Points on a hilly landscape, in no order, each with its height.
From any point a ball takes the steepest step (drop divided by distance) to one of its 2 nearest points. It stops when none of these is lower. Distance is the straight distance between rows; heights are no part of it.
fomib (h 467): [ 20  -1  15  26  -2 -20  34 -10 -26  20  -1  22  -5  -7  11  56  -5  49
  -6 -18  24   8  -2 -17   2  -9 -60   2   1 -24  41 -31  10 -15  17  26
 -39  -4  -4   5   1  35]
zakaz (h 429): [-26 -36   3  -1  -1   8   8 -30  -3   9 -30  -1 -28 -23  18 -15  -8   7
   8 -16  -8 -16 -11  18 -13 -20  39  -7  22  -7  -4  -5 -12  21 -20  -8
  16  45  39  31  25   3]
poza (h 475): [-17 -41  34  34  17  -3  13 -16  21   1 -37  39  -9  20 -24   3 -21  20
  22  15  36  -9 -15 -31 -18 -13 -34   6  16 -36   9 -36  36  24   0   6
 -27  20  26  29 -24  17]
kege (h 434): [  6 -20   2  20  13 -12  38 -38 -15  29 -17  20 -37  -4   5  57 -15  46
   8 -20  26  -5 -16 -19   6 -12 -45   1   6 -32  33 -25  15  -4   4  17
 -48  20  14  32  -2  47]
fafum (h 121): [ 17  30 -25 -15 -16 -23   1 -22 -16   2  12  15  20  -4 -22  -7 -25  39
  -1 -25   1   9  21  11  23 -29 -23 -19   4  -8 -34  -3   0  -3 -25   1
   7 -16   2 -12   3  34]
Tibid (h 614): [-28 -34   8  17  33  30  -8 -17  27   1  17 -25 -40 -27  -1  21 -23  21
  -7  25 -21  -6 -28  -7  12 -36  17   4  -3  26  11  -8   9   8  -9   8
   9 -13 -16 -26   4   7]
lalo (h 506): [-19 -46  33  29  33   6  20 -10  26   3 -43  33 -35  21  -6   4  -3  10
  41  32  38 -10 -18 -17 -19   2  -8   6  16 -29   5 -26  26  38  -4   0
 -24  29  26  52 -20 -11]
Zafa (h 116): [-25  30  19  -6 -26 -11 -38 -10  41 -19 -36  -3  -9  -3 -22   5   2 -24
  -6  16 -47   7 -60   4  15 -37 -25  -1  16  54  -1  36   5   2 -21 -12
  16   5 -13  16  -2 -15]
zugut (h 161): [  7  14  -5  -6  -3 -14   1  -2  -2  -6   3  40  35   7 -35 -33 -21  27
   8   6  19  12  31   8   8 -22 -23 -26  23 -21 -43 -13   9  15 -22   4
  10 -18   3  -2  -7  25]
koga (h 88): [ 22  51 -28 -27 -11 -22 -18 -10  -4  -8  18   9  28   5 -39 -13 -14  25
  -1 -15 -16  18  19  28  17 -20 -23 -22  -4  14 -36  18  -8 -12 -26   6
  17 -27 -20 -10  -4  16]
bomar (h 253): [-15 -37  12  15  47  11  27   6   2   4   6   4 -27 -14  11 -30   4  14
  11  26  -1   4  15  46 -15   4  44 -25  24  20 -13 -24 -28  41 -23  17
  26   7  -3  21  21 -27]
teve (h 259): [-22  16  28  -6 -31   1 -43  -6  15 -16 -29  11  48   9  -9 -25  -6 -19
 -17 -10 -26  -3 -24 -32   9 -48 -28  15  10  -7  -4  19  36   5  12  -7
  21  -7  21  -7  -2   6]
tebe (h 313): [  5  10 -33 -34 -38   0 -18 -28 -28   3  -8  -2  25  -6   9 -36 -10  -2
 -12 -50 -13 -20  17  -8   7 -14  26   1   0 -36 -28   5   7   0   2 -21
  10  20  49  -7  12  24]
tef (h 420): [  1   0   8  44   9 -10   7  26  14 -17  10  17   3  34  -3  26  -7 -18
   1  -3  28  16  -5  -5 -42  49  -8  23 -28  11  32 -10   9 -30  29   7
  -5 -15 -30   6 -20 -30]
mol (h 174): [ 19  26 -13  16   0 -42  24  20  12  -5   7  31 -10  18 -24   6  -4  11
  30  21  27  25  21  41  -8  32 -17 -27  15  11 -24  -3 -21  -2 -31   4
  -5  -3 -31  36 -15  -6]
dumag (h 136): [-25   4   6 -10 -12   2 -30   6  45 -15 -30 -15 -23  -2  -4  -7  12 -39
   5  21 -33 -10 -58   5   1  -5  13  -8   5  46  -7  27   3  11 -21 -13
  11  20   3  23 -10 -25]
lat (h 350): [ 12  18 -13 -31 -40 -20   5 -15 -34  21 -11 -16 -19 -37  24   7  15   8
  -2 -22 -17  -8  17  24  29 -13  -1 -16  21  -1 -12  11 -31  -1 -27 -11
   6  27  20  16  19  24]
zor (h 199): [ 11  -1  30  -9 -11  -8   8  10 -25   4 -14  27  35  -1  -7 -33   5  14
   4   8  17   6  35   6  11 -21 -28 -16  33 -24 -21 -20  -1  25  -6   6
  16  -2  22   6   9  15]
kipi (h 207): [ 15   3 -52 -22  -1   7 -14  -4   0  -9  36 -17  -2  18  -1 -10  -8 -19
   2 -21   7 -18  14  -6 -17  45  47  11 -42 -20 -20   3   1 -29   8 -21
 -14  -6   7 -34 -16  -3]
denoz (h 336): [ 13   4  26  14  -1 -16  12  26  -7  -1   0  17  26   5  -3   4   1   9
  -2  17  28  12  20  -6   5   1 -35   5   6  -9  12 -16   6   0  16   7
  -4 -21 -10  -7  -7   5]
nevak (h 278): [-10 -44  25   9  45  15  28  10  -2  10   0  -4 -29 -20  21 -11  15  12
  21  46  13  -8  19  15   2  -1  32  -6  36   0  -7 -29 -14  45 -14   6
   7   1   8  11  18 -22]
gul (h 577): [  9   4  -9  19   6  -4  11  -5  10  10   5 -18 -47   8  14  58   7  -2
  11   4   6   3 -35  -5  -6  24  -4  30 -16  25  33   6  -8 -26   8  -6
 -28   7 -25  13 -15 -11]
teroz (h 267): [ -2  10  32  25   5 -21  16  17  17   4 -23   7 -22  10  -1  50  15  -1
  11  37  26  18 -30 -17  -2  14 -41  12   0  24  32   7  13  -6   9   2
 -21   0 -19  27 -25 -14]
mitur (h 318): [ 10  15  -4   1 -10  10 -13   1 -16 -11  35 -17  33  13   1   8  -9  -6
 -33 -33 -27  12  14   0  -3  -2  -3  20 -33  11  22  11 -10 -35  35   9
  14 -30 -28 -45  17  -9]
ruv (h 456): [ 25  38 -14 -12 -19 -10 -23   8 -33  -4  34 -35   9   9  14  26  20 -23
 -14 -22 -23  11  15   8   3  34   2  17 -32  29  32  33 -25 -44  31  -8
  -9 -27 -29 -31   1 -20]
tusog (h 587): [ -1   6  -2  -1  -8   5 -11  -7  15  14 -11 -25 -29  -4  14  51   6 -11
   2  16  -5 -13 -38 -29  13   0 -13  23  -6  13  23  25   9 -14   4 -13
 -32  13  -5   0 -12   7]
teza (h 335): [ -3 -16  -1  21  -3  18  -7  -1   0 -11  24 -13  24  16  11   0  -9 -18
 -29 -38 -13   8  -2  -5 -19   8  12  33 -31  -2  34   0  -2 -32  38   5
  18  -9 -13 -32  17 -23]
Fedo (h 200): [ -8 -28 -13   4  18  10   3   8  13  -9  10  12  11   6 -11 -46 -10   1
   4   6   9  -1  19  17 -23  14  46 -13  -1 -12 -31 -14  -4  19 -12   3
  17  -2   6  -7   3 -10]
buk (h 249): [  2 -10 -14 -24   8  12   6  10 -19   3  19  -8  25 -16  -4 -52   8   3
 -13  -7 -24   3  37  47   8  -4  37 -39   8   9 -28  10 -33  22 -21  13
  39  -2   0 -17  28  -6]
Lol (h 333): [ 14  33 -21 -44 -42  -9 -10 -23 -40  11  -7 -12  13 -23   8 -13  -1   8
  -6 -37 -25 -13  19   4  30 -29   0 -10  12  -8 -33  13  -5  -2 -16  -9
   7   7  29   3  20  30]
tomo (h 219): [ 13  37 -25 -34 -23 -10 -42  14  -2 -20   4  -3  39  18 -13 -37  12 -29
  -4 -14 -14 -10   8   5   2  17  12  -9 -16  -2 -30  30   4  -6   0 -16
  10  -7  12  -2 -12 -15]
kela (h 627): [  6   9  -4 -13 -20  -3 -12 -13 -16  12  -6  -2  24   1  13   7 -11  -4
 -11 -24   9 -23  -4 -49   8  -8 -21  22 -10 -41  10  -3  25 -13  30  -8
 -27   5  27 -14  -3  34]
fipi (h 142): [ 14  20 -51 -18  -4 -10 -14   8  14 -21  12  11   6  18 -28 -31 -12  -8
  15  -8  11 -10  10  12 -14  32  30 -23 -18 -11 -54  10   0  -8 -24 -16
  -6  -4  -1  -2 -27  -1]
boz (h 466): [ 30  39 -44 -10  -4  -5 -12   6 -20 -10  44 -32  -3  17  -4  16  12 -24
   6 -25 -14   4  15  25 -15  56  17  11 -42  30   4  27 -25 -45   8 -13
 -10 -21 -33 -18 -12 -22]
tepe (h 291): [  9  30  34  16 -19 -32  11  22  -2  -1 -36  22   9  21   4  37  28  -5
   1  11  25  29 -13 -18 -14  33 -57  11  -4  18  44  14   3  -9  23   3
 -14   4 -13  26 -22 -16]
sab (h 634): [ -8 -22  34  19  29  28   9  12  -9  18  19 -30 -14 -34  26  47  10  14
 -16  41  -2   0  -8 -30  29 -24  -9  21   3   3  42 -12   4   6  29  16
 -13 -26 -20 -38  12   7]
muv (h 279): [-29  -1  39  -3 -31  11 -34   3  24  -7 -50  11  17  -1   1 -23   7 -34
  -3   9 -13 -14 -37 -29   5 -40 -14   6  24   2  -2  17  30  31   1 -16
  14  18  29  18  -3  -3]
nez (h 550): [ -4 -16   7  32  34   1  33   4  20   7 -13   6 -56  20  30  45  19  -9
  27  24  35   4 -27 -19 -17  44  10  25 -13   2  38  -4   2   0  22   2
 -34  24 -13  47 -18 -33]
gen (h 80): [ 25  31  -7 -16  -5 -20  -2  52   1 -15  14   8  20  15  -5 -21  30 -24
  14  29  12  12  30  28   1  43   6 -23  -5  10 -26  24 -19  -2  -8  -6
   7 -17 -24  13 -16 -26]
vevag (h 437): [-15 -32  23  32  10 -14  23 -39  10   7 -35  34 -24  18 -20  19 -26  42
  16 -17  23   1 -27 -15 -17 -29 -45  -6  10 -27  21 -29  29  13  -8  11
 -23  26  23  36  -9  24]
genol (h 239): [ -2  35  -4 -17 -33 -12 -38  -3   6 -19 -14   7  45  21 -14 -22  -3 -17
 -14 -27 -25   1 -10 -13   6 -16 -16  13  -9  -2 -12  30  21 -10  14 -11
  16  -2  15  -1  -7  -4]
bafi (h 355): [  7 -19  22  22  13  13  19  34   3  -1   5   2  10  19  25  -6  23 -33
   3  15  31   0  13 -20 -22  48  19  31 -10 -25  28 -24   7   3  37  -1
  -9   1   2  -2  -6 -34]
tode (h 273): [-24 -25  -9 -10  -8  19 -11 -14   9  -4  -1 -20   0 -13  10 -26 -11 -13
 -14 -16 -23 -14 -12   2  -6 -17  38  -1   3   1  -7   3   0   7  -4  -7
  23  18  28  -9  16  -1]
kulas (h 376): [ 10 -19  36  41  17  -1  28  37  10  -9   0  21  10  24   6  -2  13 -12
   9  20  33  22  15   2 -28  30  -6  19   3  -6  19 -24   1   8  22   6
   5  -7 -16  16  -6 -36]
bogod (h 173): [  4  14 -31 -19 -14 -22 -14  10  19 -10 -12  19   3   7 -18 -33  -6  -3
  26  15  14 -17   1   3   0   9   8 -29  12  -7 -57   8   4  20 -36 -20
 -11   4  19  20 -23   8]
gomeb (h 126): [-28   0  58  24 -20   1 -12   2  26 -10 -45  10   0  10  -5  20  13 -18
 -17  20 -14  23 -49 -23   2 -22 -35  17   8  23  38  14  16   5  16   4
  11  13   0  17  -1 -18]
buv (h 232): [ 21  30  22 -24 -26 -16   2   2 -42  13 -12  14  36 -18   6  -8  12  26
  -6  -8   3   0  32 -12  38 -40 -43  -9  33 -28 -13  -7   4  15   2   5
   6 -12  24  -2  15  37]
bive (h 447): [  9  24   1   7  -4  -9 -16  12  -3  -9  13 -23   0  13  10  42  11 -24
  -9  -4  -8  14 -10  -1  -7  28  -8  25 -30  41  34  26 -12 -35  24 -10
 -10 -17 -39 -17 -14 -25]
rilo (h 383): [-12 -25  10  17 -20  16   6 -27  -5   6 -15  -7 -12  -1  26  11  -7  -6
 -23 -40 -15   1 -23 -15 -13 -12   4  29  -8 -16  38 -10  -2 -16  26   3
   6  40  23   7  23  -5]
migi (h 285): [  8  10   3 -10  11   5  -3  33 -11  -3  27 -21  20 -11  10 -15  15  -9
 -12  20  -5   4  25   9  18   4  14 -11  -4   6  -9   6 -10   3   8   4
  18 -26  -9 -28   7  -6]
Refi (h 647): [ 28   9   0 -24  -5  -6  10  16 -32  28   1  -1  19  -8  23   2  18   2
   6  18  38 -22  32 -37  30   9 -16   8   9 -49   0 -13  12   5  17 -11
 -32 -15  21 -20  -4  33]
kek (h 255): [ 22  34  22 -37 -38 -15  -1  24 -50  16 -15  -9  23 -28  24  -3  41  -1
  -9  14  -8   4  34   0  43 -20 -28 -13  27  -9  -8  13 -13  14   1  -7
  10  -9  17   4  16  16]
norad (h 624): [-21 -28  28  20  51  26   2   5  16   6  16 -22 -33 -30   7  33  -2  16
   4  60  -1  -3 -20 -18  26 -32  -1   3   7  18  18 -15  10  21   5  15
   1 -24 -23 -29   3   4]
nusik (h 231): [  3  -2 -58 -31  -6  21 -20 -27  -7 -13  30 -16   5   7 -17 -39 -21  -5
 -12 -40 -12 -20   9   1 -15  15  58   0 -32 -18 -31   0   7 -14  -1 -18
   7  -3  13 -40  -5   4]
tiz (h 270): [ 17  23  26 -27 -13  -4 -10  41 -28   8   0 -18  27 -13  24 -10  42 -22
  -5  30  -6   0  26  -1  32   0 -12  -6  12  -2  -2  16  -8  14   8  -8
   9 -16   6 -13   5  -5]
rar (h 320): [  3 -13   0  24  29   3  20  32  15  -8  21  -5 -22   6  15  -4  11 -13
  22  29  18   6   6  16 -12  36  38  -3  -6  17   0  -7 -15  10  -2   5
   5  -4 -20   7  -1 -38]
fite (h 643): [  3 -21  20   3  26  21  22  18 -21  30  16 -30 -20 -33  40  28  23   5
  -2  41  12  -9  10 -20  34   1   9  11   8 -12  22 -10  -7  17  16   8
 -19 -10   3 -19  17  11]
zurad (h 188): [ -2   5 -31 -15  12  20 -29  12  11 -12  32 -33  -1   7   3 -13   1 -38
  -3   1  -7 -23  -5 -19  -9  32  42  12 -37   2  -3  14   8 -19  18 -17
  -7 -13  -1 -41 -19 -13]
geva (h 435): [  4   5   4  28  10  -3  -6  17   7  -6  24  -4  14  14   1  36  -8  -8
  -8  -6  12  13  -4 -18 -19  28 -11  26 -26  18  36   4   6 -37  32   6
  -7 -25 -35 -23 -13 -14]
nonu (h 241): [ -5   8  13  27  13 -15   0  13  34  -5 -11  19 -10  15 -21  28 -12   0
  16  27  30   1 -28 -23  -3   3 -41  10  -5   9  10  -2  21  -6   0   0
 -20 -14 -17  13 -36  -1]
sonog (h 367): [ -9   6  -6 -29 -15  -4  -5 -14 -19   9 -10 -17 -14 -44   8 -11   0  11
  -5 -10 -39  -4   7  38  22 -34   9 -31  31  23 -32  14 -28  15 -37   3
  28  18  10  10  30  18]
rere (h 229): [-27 -49 -15   7  30  31   2   3  15  -8  14  -9   4  -6   5 -60  -4 -12
  -8  -5 -14  -4  10  31 -29   7  72 -16  -7   7 -21  -5 -14  24  -6  15
  37  11   9  -9  20 -27]
Seso (h 196): [ -2  -5 -28 -31   1  10 -13   1 -12  -1   9 -16   4 -17   0 -35  -1  -2
   1  11  -3 -29  11  -3   6  -2  37 -23   3 -10 -40   2  10  23 -10 -11
   5  -7  21 -27  -5  14]
kav (h 168): [ -5 -11   5  -4  11   8  -2  13   3   2   3  -5   4  -6   0 -13  -7   3
  10  22  15 -13   0 -10   9 -10   5  -5   7 -11 -13 -12  12  16  -6  -7
   0  -8  13 -17 -10  12]
Biz (h 104): [ 33  27   2  -9 -24 -32  19  41 -20  -1   5  18  24  18   2 -20  34 -17
  15   6  16  27  42  43  -2  39  -6 -16   5  -4 -11  15 -36  -2 -12   2
  11  -5 -15  28   0 -22]
nilu (h 154): [-23 -15 -12 -12  10  17 -13   3  31 -12  -4 -27 -42 -17  13 -18  12 -23
   7  15 -26 -27 -41   1   1   8  46 -12  -2  37 -16  13  -1  17 -21 -12
   7  21  12  12  -4 -24]
pobul (h 604): [-20 -18 -14   4  14  25 -19 -37  27  -2  14 -35 -36 -13  -9  26 -28   9
  -6  -5 -25 -13 -46 -16   5 -25  13  21 -11  26   7   1  12 -16  -9  -9
 -12  -5 -13 -32  -7  11]
Gogop (h 559): [-22 -25  30  12  -3  20   0 -52  -1  20 -35  -6 -35 -30   8  59 -16  26
 -13 -12 -23 -12 -41 -35  17 -60 -35  16  16 -12  33   0  20   2  -2  11
 -23  27  11  11  19  43]
Siz (h 198): [  7  27 -12 -26 -23 -19 -15  12   7  -5 -16  10  18  13  -3 -16   9 -18
  10   5   6  -9  -4   0   7   2  -3 -14   6  -5 -26  14   3   2 -10 -18
   2   7  17  14 -17   2]
bon (h 125): [ -5 -16   2  13  24  -3   5  -4  15   5  -1  16 -12  -3 -19   8 -26  33
  18  28  33  -8  -6 -19  10 -25 -21 -10  17 -14 -14 -25  21  19 -11   0
 -20 -14   2 -10 -18  31]
rete (h 245): [-10 -27  -1  35  31 -13  25 -10  25  -4  -1  32 -25  12 -27  -4 -26  27
  25  20  27  14   7  23 -14   4   4 -14  15  -6 -16 -32  -1  18 -23   6
  -3   0  -8  22  -6   2]
Zaru (h 268): [-12 -18  -6  -9  11  25  -4  -1  -4  -4  23  14  45  -2 -17 -59  -8   9
 -24 -21 -27  13  29  35  -8 -21  31 -21  -3  -2 -20   5 -17  13  -8  23
  51  -3  -3 -24  32  -7]
Tob (h 564): [ -7 -24 -11  24  34  19  24 -12  16  15   8 -18 -65   2  33  46   3  -1
  19  13  15  -8 -29 -13  -3  30  27  28 -22   5  29  -6  -5 -10  15   0
 -28  16  -8  22  -6 -17]
Rame (h 338): [  6  -3  -4  10  11   2  -2  39   7 -10  19  -3  11  23  10 -10  12 -35
   8  17  19   1  15   2 -21  48  25  15 -22  -5   3   0  -1 -11  21  -4
   2 -12 -13  -2 -12 -33]
laz (h 321): [-16 -49  -4 -14   9  35   5 -19 -19  23   4 -17  -7 -24  34 -22 -12  -8
  -5 -12   0 -31  11 -20  -2 -11  49  13   7 -42   4 -24   4  16  20  -7
   4  20  46 -28  29  18]
Zezen (h 411): [-20 -46   6  13  -3  21  21 -39 -14  23 -27  -4 -31 -17  36  12  -5   3
   0 -27  -7 -13 -14  -7 -13 -22  32  23  12 -25  31 -15   0   9  11   0
   0  49  41  25  28   4]
rud (h 28): [ 18  28 -37  -6  12  -3   6  27   8 -13  37  34  40  20 -55 -37  -2   3
   6   5   7  21  61  48 -20  37  11 -48  -9 -10 -49  11 -22  -2 -26  16
  13 -29 -53   1  -5 -11]
zubil (h 394): [ -3   0  30  18  -9 -25  26 -23  -6  19 -35  26 -26   1  -8  39  -5  43
   7  -7  19  13 -19  -4   7 -26 -65 -10  19 -11  23 -19  15   5  -9  12
 -22  16  13  39  -7  29]
bedi (h 295): [-32 -46  -2 -14  10  41 -14 -17 -15   9   3 -26   2 -37  22 -42 -12  -3
 -15  -8 -24 -32  13   1  -6 -23  61  -6  13 -12 -11  -6   4  27  -1   1
  32  10  35 -31  33  10]
Vebep (h 293): [ -9  -2 -19 -26 -32  17 -21 -29 -22   1  -5 -23   7 -22  11 -22  -7 -12
 -19 -51 -42 -20   0   5   7 -31  33   7  -2  -9 -14   9  -3  -4  -1 -12
  17  24  37 -16  27  12]
kofo (h 509): [ 17  37 -24 -13 -24 -12 -13 -26 -15  -4  17  -7  13  10 -12  12 -16  11
 -15 -48 -21   8   1   6   6 -11 -23  10 -13  14   0  10  -2 -42   0  -8
  -4 -13 -11 -16   0  11]
Miba (h 497): [ 21  49 -45 -35 -30 -14 -23 -32  -7 -15  16 -19   1  20 -25   2  -5  -4
   0 -54 -29   2  -8  13  -2   5  -9  15 -21  32 -12  26  -6 -49 -14 -23
 -15  -6  -9  -7 -16   2]
zege (h 211): [  5  27  23  17  12 -23  -5  40  32 -14 -10  28  17  20 -31   9  -2 -11
  22  50  44   9  -2 -14  -5  17 -52  -2  14   2  -8  -5  27   4  -2   0
 -18 -36 -15   6 -40  -4]
Kapa (h 615): [ 15  20 -12 -10 -25  -8  -8 -27 -30  22  -8 -11  16   0  24  41   2  -4
 -28 -42  -3 -16 -12 -46  10   6 -23  32 -19 -26  41   0   9 -40  40  -3
 -39   5  11 -18   3  26]
repaf (h 230): [  2 -22  -1   2  25  10  17  23 -10   1  28  -8  -4 -17  12 -41  16  -1
   0  21  -4   6  30  41  -4  12  45 -36  14  16 -20  -4 -30  29 -17  16
  26  -2  -9  -3  21 -19]
fek (h 175): [  1   3  26  20  27 -17   6  18  26  -2 -10  35   2   9 -38   6 -17  19
  29  52  47   4   3 -18   6 -13 -51 -11  24 -10 -16 -24  26  24  -8   4
 -19 -31  -8   5 -33  14]
Lada (h 206): [  5  -1 -13  31  26 -17  25  14  22 -12  24  31 -10  16 -33   1 -18  14
  23  27  31  23  20  30 -18  27   1 -23   0   1 -25 -16  -6   0 -26   6
   2 -19 -33  16 -12 -10]
Nilin (h 361): [  6   2  24  15 -11 -22  25   1  -6   4 -15  22   1   2  -4  17   2  22
   0  -3  18  20   2   2   5 -16 -45   0  18  -5  17 -19   1   0   2  10
  -4   7   1  18   0  14]
Bala (h 486): [ 19  57 -57 -45 -10  -5 -29 -24   8 -20  27 -17   9  22 -48 -11  -4  -2
   5 -44 -45  10  -1  36  -3   9  -5  -7 -24  47 -24  35 -13 -44 -32  -6
  -3 -16 -34 -10 -18  -9]
Zenob (h 476): [ 21  53 -45 -19   0  -7 -24  -3   3 -22  39 -12  19  24 -36   7  -1 -13
   4 -26 -25  14  14  36 -17  35  -7  -8 -34  50 -10  40 -21 -49  -9  -2
  -3 -28 -51 -11 -18 -20]
fuve (h 595): [  9  21   0  -8 -19  -6 -10  10  -6   7  -5 -21  -2  -3  19  24  14 -14
  -3   9  -1  -5 -12 -15  17   4 -14   9  -5  12  12  18  -2 -14   5 -11
  -9   1  -1  -2  -6   0]
tupe (h 591): [ -6 -12 -16 -10  -7  21  -7 -40  -1  14   3 -28 -29 -15  11  34 -21   7
 -10 -29 -23 -22 -29 -24  12 -23   2  25  -4  -7  16  -2   9 -19   1  -9
 -18  18   9 -16  12  26]
Gak (h 284): [  9 -17  13  19  27 -16  38   3  -4   9  -1  25 -29  -2  -7  11  -3  37
  27  35  37  16  19  20   1  -1 -15 -18  29 -10 -10 -37  -8  25 -22   9
 -10  -2  -8  28  -1  11]
tak (h 533): [  0 -24  18  31  27   1  35   0  16   5 -18  19 -40  19  11  25   4  10
  28  21  38   6 -13  -7 -19  23  -1  14   2 -17  22 -23   8  10   8   4
 -22  25   2  48 -12 -16]
modo (h 652): [ 17 -12  12 -21  16  13  19  29 -40  33  18 -24  -1 -28  35   4  30  -3
   8  41  23 -23  37 -23  33  11   4   1  15 -33   0 -21  -6  23  14  -3
 -18 -16  11 -28   7  18]
tife (h 56): [ 14  27 -24 -21  18  -2 -13  47   7 -22  33   4  38  12 -33 -39  20 -14
   6  30   3   7  41  32   1  38  21 -50 -12   6 -47  23 -15   8 -15   9
  14 -34 -36 -13 -19 -17]
tegi (h 576): [-15 -27  -2   7   5  27  -3 -53  -1  25 -13 -15 -23 -20   8  50 -26  21
 -18 -22  -9 -29 -38 -53  19 -39 -22  29  -4 -25  26  -2  24 -10   8   4
 -42  17  17  -8   5  48]
Toba (h 172): [-16 -11 -21 -10   4  23 -21   8  19  -8   9 -39 -25  -6  16  -8   3 -30
  -4   6 -21 -25 -28  -8  -1  16  44  12 -22  18  -3  12   1  -5   8 -19
  -3   8   5 -19  -4 -21]
kotif (h 140): [ 12  18   4  -3  -9 -29  22  26   1  -5  -7  39  19  15 -23 -32  12   0
  17   9  13  26  28  47   1  13 -14 -32  19   7 -32   5 -24  16 -33   6
  14   7 -17  35   3 -10]
domo (h 384): [-15  -7 -17 -17   5 -10   0 -25   3   7 -15 -15 -48 -39   3  -7   1  12
   9  -1 -34 -11 -16  45   5 -19  27 -39  31  42 -23   8 -31  22 -51   6
  16  30   5  34  21   4]
Bazi (h 402): [-19 -30 -27 -13   8   0   3 -36  -3   1  -5  -4 -29 -25   6 -31 -17  21
   7 -18 -24 -14  -3  41 -16 -12  46 -31  22  17 -29  -3 -25  22 -46   0
  22  30  22  24  18   8]
betap (h 357): [ -1 -21  -9  22 -13   8   5 -25  -7  -2  12  -4   7  12  12   8 -20   1
 -28 -62  -6  -1 -14 -16 -26   2   8  36 -28 -21  41 -20   6 -37  36   1
   4  11  16 -22  19  -5]
Sek (h 51): [ -7 -19  59  31 -11   5  31  -8 -12   7 -42   8 -24 -18  26  46  24  16
 -21  -2 -12  33 -21  -8   1 -20 -35  13  11   5  70 -14  -4   4  25  21
   9  29  -2  25  29  -7]
Rara (h 294): [ -5 -24  17  17  10  22  11  12  -3 -10  29  19  52  21 -13 -43 -14   3
 -23 -28 -11  29  34  35 -18 -14   2   0 -10  -6   7  -7 -14  -8  18  27
  51  -9 -20 -20  37 -14]
pato (h 399): [-11 -16  41  52  16  -4  14  29  31 -19 -14  31   5  36 -13  15   0 -14
   5  13  33  27 -12 -18 -45  29 -25  22 -12   4  36 -20  17  -7  26  15
   0  -2 -21  23 -22 -35]
bopi (h 57): [ 22  42 -33 -17   2 -16  -4  10   9  -9  22  29  40  17 -48 -30  -5  10
   3  -6 -10  23  38  49   2   9 -15 -43  -6  10 -42  27 -21  -5 -31  17
  24 -24 -45   7  -4  -4]
Lafo (h 605): [ 13  22   9 -17 -38  -9   2  -3 -30  19 -23 -10   8  -9  34  30  24 -16
 -20 -17  -1  -2  -6 -31  17   7 -21  21   0 -19  36  13  -4 -19  21  -9
 -19  16  21   8   6  16]
kife (h 540): [ -4  -7  16   6 -19  -1   8 -49 -23  15 -15  -5 -22 -28   8  53 -17  36
 -24 -39 -28   2 -23 -16  20 -54 -41  18   9   0  30 -12   2 -21   4  14
 -10  13   6  -5  27  35]
gadur (h 314): [ 17  27  30  -1 -22 -24   3  36 -18  -7 -18  15  31  25   9   7  24 -13
   0   8  25  23  17  -4  -4  27 -35   6  -1   2  21   5  -1 -10  21  -3
  -1 -11  -9   8 -14 -10]
Zas (h 302): [  1 -26   8  16  47  20  35  25   1   8  23 -17 -42 -12  38 -11  29  -4
  26  40  14  -6  16  16  -2  29  55  -2  12   5  -5 -21 -21  28   5   6
   0  -1 -10   6  10 -34]
tugu (h 139): [-21  24  37   5 -40 -10 -28  -5  27 -17 -51  17  16  12 -17   1   6 -23
 -19   0 -29  19 -47  -6   3 -33 -42  10   8  33  17  30  11  -1   0  -4
  20  15  -5  22  -4 -17]
kun (h 301): [  4  19  -6  -3   5   4 -25   8   2 -16  26 -13  25  -1 -12  -7 -10  -2
 -12   1 -11   7   5  -3   8  -9   0   1 -20  11  -6  11   9 -15  12   4
  14 -32 -19 -38  -5   1]
Lakug (h 252): [-30 -30  -6   1  11  25 -21  -8  35 -18   1  -2   9  -6 -15 -51 -15 -14
 -13  -4 -27  -6 -19  16 -16 -11  44 -11  -6  19 -21   8   5  16 -16   2
  36   6   8 -10   6 -14]
vure (h 637): [ 18  24 -11 -33 -13  -5 -23   2 -23   9   4  -5  39  -1  11   1  -1  -2
 -10   1  17 -21  21 -55  27  -2 -15  13  -6 -40  -8  -2  29  -4  30 -10
 -29 -25  25 -28 -16  31]
siv (h 94): [-28 -19  68  28 -15  17   7  -4   8   3 -55   6  -5  -6  17  26  21  -1
 -25  11 -14  21 -37 -27  -6 -29 -36  22  15   3  60  -7  17  18  25  16
   8  28   8  23  17 -14]
lodas (h 171): [ -5 -15 -43   2   8   0   3  13  26 -25  11  26  11  23 -29 -46 -19 -11
  15   1  13   1  20  23 -35  33  44 -24 -12 -14 -50  -3  -9  11 -28  -8
   5   2  -7   6 -13 -15]
Zofo (h 221): [ -4 -18 -61 -36   2  19 -15 -29 -10  -1  18 -20 -10 -15  -4 -43 -16   5
  -5 -24 -16 -33  13   4 -18   7  68 -26 -15  -8 -45   2  -1  11 -24 -14
   4   4  20 -30   2  15]
zutel (h 523): [  2  12  -6   1 -16  -4  -2 -37 -18   5   4  -1   6  -6  -3  21 -28  27
 -18 -48 -22   8  -8  -4   9 -36 -30  14  -6   1  11  -8   2 -28   1   4
   2   0   5 -20  17  23]

Call two points neighbours if one is among the 2 nearest of the other. Go from one point of each pair to the other, from neighbour to neighbour, staying as low as possible. Name the highest point that can't be avoided.
bon, Zafa -> nusik
fipi, Zafa -> muv
repaf, rud -> teza
Sek, Zafa -> tugu

For each start below, name the point where the ball stops.
Lol -> fipi
kela -> bon
nez -> bon
laz -> fipi
modo -> repaf
mitur -> rud
tegi -> repaf
nusik -> Zafa
kulas -> repaf
bedi -> fipi
gadur -> bon
Zenob -> repaf
